Points, in no order, along strands that fork and pass close to each other.
In the rows, 128 means zero.
Two points are linked if the straight distance between their rows is under 45.4. Some points are linked to none.
K783: [ 79 116 135  76 134  86  59 105 153 190 142]
K426: [138 132 184 135 138 119 171 166 151 126  84]
K951: [146 151 129 178 135 130 115 124 108  95 144]
K324: [127 115 150 148 153 103 154 123 121 107  91]
K896: [108 144 120 156 116 164 156 191 139 131 150]
K124: [174 145 144 123 156 173 173  78 107 101 138]
K820: [185 136 191 131 161 139 141 109 113  96 101]
K245: [166 150 165 166 152 138 135 120 106  89 125]
K474: [145 110 171 130 159  97 150 118 127 106  75]
K983: [154 140  93 123 125 168 146  63 102 116 162]
K156: [117 120  77 128 112 109  98  76  99 121 134]
K300: [129 155 130 182 129 126 123 146 122 107 144]
K161: [ 85  98  77 117 116 150 169 165 131 142 135]
K633: [116 106 158 133 138 145 189 174 142 136  97]
K209: [180 143 173 144 162 151 143 103 103  89 120]
K463: [112 157 110 148 103 119  91 165 156 148 173]
K557: [123 118 172 137 142 126 183 169 149 129  88]
K284: [197 137 197  87 141 103 114 121 142 104  78]
K389: [176 142 152 142 156 161 150  90  97  91 129]
K999: [112 104 115 129 122 184 175 183 124 131 131]
K565: [162 141 122 119 151 175 180  69 105 107 142]
K597: [171 130 186  90 133  82 134 145 159 118  62]
K744: [148 130  87 111 103 144  87  61 109 137 166]
K323: [114 154 116 131 105 119  77 160 167 170 174]
K932: [159 141 104 122 140 171 169  65 100 108 151]
K691: [ 75 111  94  79 110  92  86 122 157 185 141]
K595: [101 119  81 139 117  96 109 101 109 119 128]
K839: [123 115  86 107 103 195 125 187 120 145 161]
K893: [144 131  96 148 125 130 113  89  97 106 143]
K109: [159 143  86 125 119 164 123  67 103 121 167]
K716: [203 140 200  95 151 122 125 113 132 100  91]
K812: [ 96 111 111  84 112  89  48  75 129 165 140]
K976: [100 121 111 157 136 111 150 139 124 115 118]
K304: [156 150 144 175 143 138 122 118 100  91 134]
K179: [107 134 125 107 122  97  52 119 159 176 161]
K482: [115 123 126 164 145 108 150 133 119 104 111]
K91: [117 156 135 178 127 133 138 166 131 114 143]
K831: [ 96 119  79 142 115  96 116 121 124 126 131]
K240: [192 137 200 116 157 131 131 112 122  98  94]
K891: [100 102 128 132 139 141 184 167 136 130 105]
K737: [ 77 110  75 108 101  87  95 115 139 155 134]
K981: [119 151 171 168 133 150 168 184 140 119 119]
K235: [165 150 188 167 153 131 135 134 117  96 109]
K214: [125 103 134 126 125 194 178 188 117 132 124]
K399: [140 123  94  90  99 146  80  48 116 156 170]
K886: [106 110  98  95 104  94  59  69 120 158 143]
K388: [109 152 105 152 106 156 135 187 145 141 165]
K266: [143 153 190 168 147 128 146 155 134 104 107]
K413: [117  92  90 113 120 189 159 181 111 133 137]
K20: [113 148 127 118 116 115  70 152 175 180 176]
K36: [ 91 111 129  80 125  89  47  82 139 173 144]
K590: [153 135 200 119 136 104 152 162 156 124  76]
K754: [131 122 124 161 147 116 136 115 105  95 117]
K985: [ 90 103  97 133 128 138 177 161 132 132 123]
K204: [126 118 155 130 123 187 187 188 134 132 111]
K782: [ 93 128 107  91 108 115  83 148 169 191 162]
K234: [116 140  97 157 111 108  97 134 134 127 153]
K292: [115 144 146 160 127 161 170 189 138 123 133]
K535: [ 88 116  90 146 124 104 140 138 127 126 127]
K579: [169 115 183  92 142  84 135 124 141 113  61]
K973: [130 115  78 111 119 137 133  57  80 113 129]
K132: [162 107 179 100 154  89 141 111 132 112  63]
K786: [ 75 110  73  93 100  98 102 132 150 175 138]
K805: [ 73 112 118  70 122  91  74 118 162 193 140]
K828: [134 128 105 155 137 119 123  99  99  99 130]
K50: [100  92  79 108 116 174 166 172 121 142 136]
K423: [112 157 108 151 100 136 112 180 155 148 170]
K704: [126 152 179 169 140 135 156 170 140 109 113]
K317: [150 135  87 132 115 140 100  75 101 117 159]
K189: [113 111  77 107 103 103  76  71 107 137 139]
K216: [ 91 112  79 112 100  84  82 101 129 148 134]
K336: [159 131 195  99 129  93 146 160 161 125  67]

Follow the links from the first point to the second, and from the first to the third. Name the last point that the two ways share.
K831; K132; K828: K482
K389; K981; K300: K245
K704; K389; K951: K245

A fork is a point with three links, a tip a point with one. Leave the first point through the second and follow the links. Name the first fork or tip that comes.
K189; K156: K482
K388; K896: K245
K932; K565: K209
K565; K932: K317
